Points on a hilly landscape, in no order, each with its height.
A climber steps from a point to the highest of its 2 nearest points, and stops where none of them is higher. Distance is the straight distance between rows; heights are no part of it.
vosu: [ -1   6  22 -41   4 -20 -23 -18   9  25 -18  -2   8 -22  12  55 -11  37
  -6  18]  (h 350)
bos: [  9  -8 -15  28   2 -53  12   6 -11  38  -7 -12   2  18  18  -3 -28 -28
 -28  26]  (h 98)
tata: [ 28  17   8  12   9  17   1   5  26   3 -27 -23  23 -47  17  43  18  38
 -16 -17]  (h 252)
rif: [ 18 -42   4  20 -40 -24  10 -60 -20 -11  19 -18   7  19 -31   0  12 -25
 -47  28]  (h 267)
runo: [ -3  -5  20 -22 -32 -46 -21   8 -25 -22 -34 -38  65  46  11  -4  10 -39
  22   1]  (h 240)
vezo: [-10   6 -29  15   8  50   6  27  -4 -26  21  42   3   4  25 -13 -34 -22
  20 -40]  (h 270)
Kufa: [-37 -24 -33  21 -15  -5  -8  10  -4  -6  32  11 -19   6 -29 -12 -39 -30
   6  -8]  (h 461)
viki: [-21  -7 -20  14  10 -45   5  19   8  33  16  -2 -11   1   1  -2 -30 -23
 -27  37]  (h 112)
Bedo: [ 47  14  -8  11  17  10  28 -23 -13  28   3  11 -21  17  34 -21  -1  39
  32 -12]  (h 552)
gev: [ 66   8 -11  46   3  -4  27  -7  -9   5 -12 -14  20  25  18 -30  -2   4
   7 -21]  (h 398)
dopin: [-14   7 -25  21   1  31  19 -17   5 -19  37  11 -48 -38 -15 -23  11  27
  -2 -14]  (h 355)
Toz: [  8  -7  22   6 -43 -44 -48  -6  -5 -24 -29 -39  61  28  19  11  -5 -30
   9 -19]  (h 290)
zigal: [ 26   8  -1 -11   9  36  27  -1 -12  22  14  37 -20  33  35 -29  -4  31
  44 -15]  (h 658)
gug: [  5 -37  37  22 -66 -19 -41 -38  -7 -18  29  -7  43  13  33   3  -4 -25
  43 -59]  (h 556)
kov: [  2   5  26  33 -68   2 -45 -14  14  -6   7   1  40 -23  44  18 -18   2
   2 -65]  (h 555)
denit: [ 24  -4 -32  45  52 -22   7  23   3  16   4   1   5 -33  15 -24   7   1
 -25  29]  (h 528)
gidog: [-12  -3   8  -7 -29 -61  -9   3 -32 -38 -12 -46  73  19   2   2  19 -47
  11  24]  (h 201)
latep: [-18   8 -17 -18  11  14   5   8  11   7  17  11 -30  -7 -10  -3  -7  20
  15   7]  (h 145)
genol: [-33 -14   2   7  16 -24   8  -8  10  20  28  -9 -44 -22 -25   8  18  -9
 -45  60]  (h 147)
Razo: [-24   8   1   6 -26  13   0  -9  18 -22   3 -15 -16 -19 -44  13   7   7
 -26  -9]  (h 466)
Naf: [ 35  23  17 -25  40  -1   6  -2  14  28 -40 -11  -2 -12  28  34  23  44
  10   8]  (h 175)
beten: [ -4  16  -5 -35   8  51  20  10  -7   6  21  49 -34  26  21 -22  -9  11
  39 -19]  (h 568)
sovu: [ -1 -22  33  36 -66  11 -32 -20  -8 -14  24  13  42  -7  33   3 -19 -11
  31 -79]  (h 697)
Rab: [-26  15 -18 -13  61  53  -2  42   8 -32  -9  20 -19 -31  -9  -4  18  -3
  -2  13]  (h 204)
Nuv: [  9  23   5 -63  38  25   2  26   3  24 -26  23   6  36  31  13 -10  15
  29  11]  (h 235)
nolel: [ 30   0 -10  -4  74 -17 -12  15   0  26 -12  16  11 -22  21 -14  -2   8
   4  31]  (h 353)
vibi: [ 39  -6 -18  22  45 -31   6  -5   0  21  -3   1  -7 -25  20  -1  14  21
 -12  33]  (h 431)
Bori: [  8   4  33 -24 -52   7  19 -35 -50 -23  11   0  19  39  -9 -33  26  11
  43 -33]  (h 378)
minug: [ -1  -8  24  -6 -50  22  15 -12 -37 -22  19  18  16  29  -2 -38   4 -10
  39 -56]  (h 340)
mebi: [-21  -9 -31  31  24 -26   2  -4  -1   1  43  12 -37 -39 -16 -14  -1  -2
 -15  37]  (h 569)
Buv: [ 23  12  19 -13  26   0   3   2  17  12 -38 -33   3 -30   8  65  34  37
 -21  10]  (h 212)
Nive: [-25  22  43 -41 -46  32  12  -2 -11 -33 -14  -3  -3  28 -44 -19  16   4
  23 -26]  (h 468)
Sisu: [  2  16  26 -29 -12 -21  13   0   7  23 -61 -38  -7  46  -3  17  -5  10
  -4  16]  (h 21)
vap: [-51  -3 -11   5  23 -36   1  15   6  22  24   7 -34 -20 -21  -7 -16 -30
 -39  51]  (h 127)
vepos: [ 15 -30  31  -1 -46 -31   8 -60 -43   3  14  -6  14  57   1 -11   1 -13
  48 -27]  (h 390)
rez: [-11 -14   9  -6  -3 -14   3 -15  21  18  -6 -30 -18 -14 -14  58  12  10
 -55  44]  (h 206)
purek: [ 24  14  25  -7 -33  22  25 -22 -20 -36   0  -6  13   3 -33 -29  32  17
   9 -34]  (h 553)
fota: [-34  -7  17  -8 -50 -11 -43   4  13   1   0  -1  12  31  10  12 -35 -21
  27 -28]  (h 385)
rusez: [ 51   7 -22  19   9  15  31   0 -18  17 -17   7  -3  40  30 -38  -7   9
  28 -23]  (h 467)
defu: [-42  10  25 -38 -28  15   8   5   1 -41 -27 -15   6  18 -60  -3  19 -20
  10  -9]  (h 518)
Rulod: [-21   4 -17 -11   4  25   2  48   3 -36 -38   3  22  34 -28 -18 -13 -51
  -9  -2]  (h 634)
Neke: [-13  12  25 -27 -14 -41   8  -5  15  24 -42 -30 -11  26   8  44  -9   7
 -25  39]  (h 4)
gek: [-25  24  26 -66  27  55 -10  19  10  -6  -4  24 -12 -31  -3  11  12  35
  14  -1]  (h 159)
veza: [-11   8  15 -20 -22  -4 -37  -4  19  13  -8  -9  25 -26  31  58 -26  27
   1  -6]  (h 283)
nuluk: [ 20  13  12  -6 -21  38  26  -3 -12 -13  -6   7  -6  21 -11 -33  16  12
  21 -28]  (h 610)
kiz: [ -8  -8 -22  34  -6  62   5  18 -24 -47  21  32   2  -5   2 -41 -15 -31
  13 -54]  (h 293)
bodev: [-44 -27   4   3 -39 -26 -31   6  -5  11  15  -1  12  47  -5  -4 -41 -50
  25 -13]  (h 354)
Lur: [  0  -4  16  17 -50 -20 -62   6  16 -16 -20 -25  60   4  24  18 -20 -21
   0 -43]  (h 359)
Rapam: [  3   7   2  16 -30  25  16 -21  -5 -30  11  -2  -4 -23 -37 -15  16   9
  -8 -29]  (h 509)
vefu: [-31 -15 -11  13 -28 -10 -24   5  10   1  18   1   7   3  -7  17 -39 -13
   3 -19]  (h 426)
limu: [  3   7   1  13  35 -14  24   7  11  20 -21 -24 -52  11 -22  -9  51   6
 -20  48]  (h 236)
Riva: [-19  14 -20   4  22  34  17  51  13 -26 -31  -2  -2  10 -31 -21   7 -31
 -21   9]  (h 570)
nonur: [  6   5   4 -33  24  14 -27  -2   1  17  17  34  23 -38  20   6 -16  29
  23 -17]  (h 517)
kofik: [-19  -5 -27   9  13  29 -26  37   4  -7  17  35  21 -23  38  11 -41 -23
  26 -34]  (h 176)
Tusuv: [  1  17   7 -11  20 -18  23  26   7  25 -44 -27 -10  36  -4   0   1  -6
  -5  38]  (h 38)
vupu: [ -2  -7   1   9 -25  45  15   4 -29 -33  24  39  11  19  -1 -49  -7 -19
  25 -61]  (h 315)
Sumum: [ 33 -11  -4  13  45  -6   0 -23  13  18  10  -2 -16 -43   6  19  37  39
 -23  28]  (h 356)
telil: [-16  16 -18  11  25  42  19   3  13 -23  13  15 -63 -36 -26 -20  41  26
  11   0]  (h 328)
nunu: [ -1  13  19  17 -57  -3 -46  -1  32 -15 -17 -20  40 -17  38  40 -24   7
 -12 -46]  (h 451)
Ris: [ 36   9 -34  29  22   2  10  12   2  16   5   3   8  -6  18 -12 -14  14
   4  -6]  (h 196)
Gode: [ 13   2   0  14  17 -11  25 -27   9  16   0 -14 -60   1 -12   7  59  34
 -20  46]  (h 268)
fik: [ 35 -20  -8  25 -34 -11  25 -57 -26   1  30   1 -23  30 -20 -31   2   2
   9  -9]  (h 317)
fegaf: [-13  11  -5  -7  14  31  -1 -11   6 -14  43  26 -26 -54  -2   1   1  38
  10 -15]  (h 391)
Tazel: [-17   5  13 -12 -39   1   1  -6   8 -26  -6 -19   2  15 -50  -2  -1 -10
  -2 -11]  (h 469)
pud: [ -3   9 -36   8  37  46   9  35  -1 -26   5  27  -4  14  11 -24 -16 -26
   0 -12]  (h 246)
lume: [  3  10 -15  34  15  12  16  36   0 -32 -32 -18  26  -3 -31 -36  13 -31
 -29  -8]  (h 491)
rasev: [-21  -5   3 -15  -1 -32 -55   7  21  21   5   8  31 -29  31  44 -37   6
   8   0]  (h 234)
Nubi: [-42 -34   5   4 -27 -47 -19   7 -24   3  16  -8  19  36 -27 -17 -25 -70
   7   4]  (h 338)
Keror: [ 24  12 -17   6  38  -7  13  41   7  30 -37 -11   2  17  20  -7   0  -3
  -3  25]  (h 58)
Zum: [-34   3  10 -27 -20  10  -7  28  -5 -43 -30 -12  26  19 -47 -21  -1 -46
  -2  -7]  (h 573)
vesem: [ 43  17 -10  36   8  15  19  19  22  -3 -23 -24  18 -19   8  12  20  16
 -21 -23]  (h 296)
tet: [-15 -14   7   6 -26 -42 -12 -20   7  22   5 -17  -1   8   6  37 -22 -20
 -53  37]  (h 222)
Poko: [ 23   5 -13  24  41 -42  13  22 -11  45 -28 -13   4  15  33  -5 -17  -9
 -15  38]  (h 79)
Nefo: [  1  11   2 -12  -3  26   2  -3   5  12  29  24   2 -43  24  14  -5  47
   7 -31]  (h 438)
Togot: [-23 -14 -21   3  -6  -2 -43  24  19  13  13  11  28 -18  37  33 -44 -11
  22 -28]  (h 200)
Guk: [ 26 -24   7   3 -45 -24  19 -68 -49 -15  33  -7   3  44 -20 -22  12  -1
  25 -13]  (h 346)
tizik: [  7   5  -3  35   6 -14  24  24   5  -3 -18 -34   0   4 -37 -25  12 -22
 -33  17]  (h 416)
kekev: [-30  13  -9   9  40   1  15  36  22   7 -14 -12 -44 -11 -32 -15  39   0
 -18  44]  (h 266)
folu: [ 21  11 -15   2  25  17  13   2  10  11   9  12 -18 -13   6 -19  11  33
   9   9]  (h 166)
vela: [ -4 -16  19 -23  -1 -38 -34 -39  10  27   8   0   5 -27  23  67 -27  21
 -23  27]  (h 292)
dipot: [-19   9 -18  -3  35  27  21  20  16 -11   2  12 -55  -4 -25 -22  35  11
  11  31]  (h 301)
tila: [ 35 -33  -6  26 -28 -12  21 -60 -27 -27  30 -11  -7  13 -33 -16  27 -14
 -15   6]  (h 291)
kapub: [ 20 -39  35   6 -57 -30 -11 -64 -34 -12  18  -8  39  30  25  14   3 -18
  34 -38]  (h 454)
zitov: [-31  17  -4 -56  23  35 -12  12   6  -6  23  34 -29 -25   0  -4  -1  22
  19  -1]  (h 140)
boge: [  7   2  -2   6  13  -6  16 -17  18  11  16  -5 -37 -21 -15  22  27  26
 -23  27]  (h 303)
tini: [ 19  -1  19 -42  27 -14 -38 -21  -4  28 -10  19  24 -36  20  29 -22  34
  17  -1]  (h 425)
tiru: [ 12  -1  -8 -40  71   4 -23  28   1  17  -5  34  13  -9  16 -13 -10   2
  12  25]  (h 306)
fova: [-20  21   4 -45  56  44  -8  37  18 -12 -19  22 -14 -39 -14  17  27  20
   0   2]  (h 181)
gisom: [-33 -17 -41  18  12  -3  -6  -1  -2  -8  53  20 -35 -30 -16 -11 -26  -6
   3  -1]  (h 501)
dovo: [-10 -28   3  -9 -21 -27 -14 -38  13  30  18  -6  -8 -19   6  59 -13  13
 -50  42]  (h 247)
pupi: [ 55   4   0  36  -6  -9  29 -11   4  -8 -26 -26  15   9  -6  -6  24   5
 -20  -6]  (h 341)
Bekev: [ -4 -43  10  17 -51 -33  -4 -57 -11  17  11 -14   6  18  -1  21 -16 -26
 -54  30]  (h 245)
tifa: [ 17  24   4 -31  24   6  11   9   0  23 -37  -4  -2  20  23  10   0  27
  20  14]  (h 202)
Lomo: [  6  14  38 -34 -50   5  18 -31 -20 -12 -10 -11  -8  39 -27 -20  18   5
  28 -13]  (h 424)
tig: [  1 -19  -3  21   3 -23  16 -15  13  21  10 -18 -21 -16  -9  20   7 -12
 -66  48]  (h 173)
kazit: [ 18   4 -27  14   8  27  19  25   3  -5  -1   6   7  20   1 -21 -13  -9
   5 -14]  (h 224)
fudev: [-33   6  -9  -6  63  16  -5  41   6  -4 -13   8 -31 -43 -25  -3  32  -3
 -11  32]  (h 232)
zavel: [ 13  22  -6 -38  51  28   0  36   4   5  -7  45   4  18  28  -2  -6  -1
  14  15]  (h 269)
Lomi: [-17   1 -31  26  59 -24   1  22  11   8  26   9 -22 -43  -1 -23   6  -8
 -27  42]  (h 691)

For each start below, name the point where the climber stops.
Naf -> zigal
tifa -> Lomi
limu -> Lomi
kiz -> Rulod
bodev -> Lomi
Bekev -> sovu

Call two points neighbours if one is among the 2 nearest of the other. Go from one point of each pair to the other, from neighbour to neighbour, staying as high as possible. Name the lowest point that can't be avoided.
kekev / Rulod -> kofik
Lomi / kekev -> limu
nuluk / Rulod -> Razo
vosu / sovu -> tet
nuluk / zigal -> pupi
